Each row is a point on a landscape with many valleys, with its height.
From any point a ball takes the steepest step (drop divided by distance) to one of its 5 nearest points. It stops when none of these is lower. Distance is the straight distance between rows; heights are no part of it.
fab: [134 161 126 177 176  79 144 211 103  87  70 171  89]  height 18.3
Dorun: [123 110 183 127 157  81 110 214 170 107 118  33 103]  height 26.0
foren: [123 133 105 122 123 146 155  89 102 146 137 158 147]  height 27.3
Tuvul: [127 172 129 160 153  95 139 174 101  90  95 188 110]  height 33.8
vodud: [126 135 154 187 162  72 126 190 122 113 104 118  89]  height 21.0
nuvak: [127 178 127 152 145 102 145 160 102  97  96 194 120]  height 7.0
soro: [122 115 171 126 145  94 115 189 168 111 113  46 107]  height 21.2
Magod: [141 140 110  97 106 182 159  45  79 141 155 213 162]  height 41.1
disi: [126 129 103 104 105 176 146  65  88 145 154 163 152]  height 37.3
rogo: [119 114  99 110 108 162 140  92 114 147 142 129 140]  height 39.9
Fala: [133 107 167 120 144 107 105 172 182 113 121  43 123]  height 36.4
digi: [123 154 145 170 141  90 132 157 121 124 114 131 105]  height 41.8
dad: [139 140 109 103 114 175 163  53  82 141 153 206 159]  height 35.3
vugik: [134 103 145 114 131 124 112 151 173 128 116  63 128]  height 15.5
zopu: [120 114  99  83  83 196 112  65 114 140 163 144 153]  height 40.8
Kora: [141  97 117  81  99 187  68  67 157 144 178 106 155]  height 67.6
nis: [120 117 117 123 115 127 135 127 137 139 121 102 127]  height 32.9
tigel: [121 142 113 136 127 124 151 108 115 145 129 141 137]  height 38.7
leb: [134  91 115  99 120 155 106 117 157 140 138  94 137]  height 23.7
kimoz: [120 160 127 154 135 105 146 126 118 129 122 155 129]  height 46.7
Vidi: [135 137 107  99 103 187 152  49  78 146 158 187 155]  height 42.0
vumo: [118 124 164 149 134  77 126 188 139 121 111  72  95]  height 51.8
dafo: [134 158 111 126 129 128 163  98 103 120 120 217 160]  height 21.3
datog: [121 112 175 141 142  75 119 207 151 112 113  56  94]  height 30.7
vavi: [121 121 134 129 118 113 133 141 149 133 114  87 118]  height 16.0
Guku: [134 160 131 178 171  83 140 201 104  88  82 170  93]  height 17.2
vug: [129 110 174 124 150  95 110 196 177 110 121  37 111]  height 25.1
Nul: [123 103 101  88  96 185 112  84 124 140 153 129 144]  height 34.4
bufa: [128 151 140 186 175  76 134 199 115  98  91 153  89]  height 16.4
Foz: [141 150 109 113 127 148 166  78  93 132 131 222 161]  height 22.3
tigip: [119 125 102 122 115 149 146  95 106 149 139 138 140]  height 33.9
mipi: [124 162 138 172 146  92 134 159 119 114 113 154 108]  height 29.9
Bifer: [119 116 173 158 148  65 126 209 135 114 109  68  87]  height 40.4
Bav: [126 171 132 160 145  99 140 148 115 113 114 170 121]  height 43.7
tokek: [144  86 123  86 111 175  74  86 157 142 168  97 147]  height 38.1
zute: [121 104 111 110 113 145 127 118 143 140 127 101 133]  height 46.6
pizo: [128  97 108 102 113 159 114 108 146 142 138 106 137]  height 30.6
gizu: [146 144 111  96 109 178 165  48  81 138 149 233 161]  height 45.5
mazas: [126 171 124 149 140 106 147 132 112 113 114 186 135]  height 47.6
Kot: [147  78 126  96 128 158  82 108 169 140 156  79 143]  height 22.4
dedo: [124 150 150 183 161  82 131 182 119 110 107 140  93]  height 18.5
pubu: [120 123 149 137 122  99 129 161 145 127 109  79 111]  height 15.6
zubur: [133 156 113 128 133 134 162  95 102 131 128 199 159]  height 21.4
tilim: [125 112 146 121 121 109 122 154 165 126 113  69 120]  height 12.2
vade: [128 115 161 124 132 101 118 173 169 120 114  57 112]  height 16.2
Garep: [122 143 112 135 129 129 152 100 110 142 133 159 143]  height 31.1
bipe: [115 137 137 147 122  99 135 145 133 133 116 102 113]  height 20.5
Zuzu: [125  99 104  97 109 169 116 100 137 142 140 114 137]  height 13.8
Dabat: [131 140 150 192 172  71 130 201 120 105  93 132  87]  height 17.5
nud: [120 123 107 121 114 136 140 108 124 145 130 117 136]  height 50.3
goga: [131 144 107 127 130 145 159  83  99 143 137 183 155]  height 23.4
sur: [119 138 148 155 126  91 134 156 132 131 113 104 103]  height 27.6
tirer: [119 108 103 102 107 161 128 100 127 143 140 121 134]  height 36.9
meso: [130  96 107  85 102 184  94  89 144 141 156 115 144]  height 30.0
likar: [149  79 130 101 135 151  84 115 171 138 151  68 146]  height 22.2
Vada: [118 130 155 153 127  84 128 171 137 125 111  86  97]  height 36.6
lupoz: [134 138 107 113 121 166 160  68  87 145 151 185 156]  height 28.6
Vunu: [126 174 129 159 145 101 142 148 112 107 110 180 121]  height 45.7
toso: [120 132 159 174 145  73 127 185 126 119 109 102  88]  height 49.4
zas: [128  98 105  81  95 189  94  80 140 138 160 121 145]  height 14.2
babil: [124 103 120 112 116 137 123 128 152 136 122  90 132]  height 29.5
Nipor: [129 166 116 137 135 123 157 109 107 121 119 198 151]  height 16.6
Movov: [145  97 119  75  92 184  62  54 161 151 195 101 164]  height 64.7
bel: [131  95 127 107 124 138 111 131 168 134 125  80 134]  height 19.8
Nonag: [120 143 126 145 123 110 143 124 126 140 120 122 126]  height 29.4
mog: [124 127 103  92  85 195 137  49  90 141 162 163 158]  height 46.8
liget: [150  92 122  83 103 177  64  70 160 147 188  94 153]  height 55.0
gizam: [133  90 113  92 111 174  95 102 148 140 150 104 140]  height 30.1
mevot: [126 165 138 172 156  89 132 170 114 106 104 159 102]  height 20.3
ruf: [127 159 139 180 164  86 134 185 112 102  99 160  95]  height 14.1

For each start below, name the point where the ball stops.
nud -> tilim
Kot -> tilim
mog -> Nipor
zute -> tilim
mipi -> ruf
tigip -> Nipor
disi -> Nipor
tigel -> Nipor
vodud -> ruf

Two balls start at each pair of points below. Name the first point that both come to, or write never.
toso / vug -> never
datog / vumo -> tilim
Dorun / Vada -> tilim

Call two points neighbours if one is among the 5 nearest of the other. Go from one point of each pair to the other, from neighbour to neighbour, staying as low as possible. Name the highest point that can't be avoided.
ruf / tilim -> digi
tilim / Nipor -> tigel
ruf / nuvak -> mevot
tilim / Zuzu -> gizam
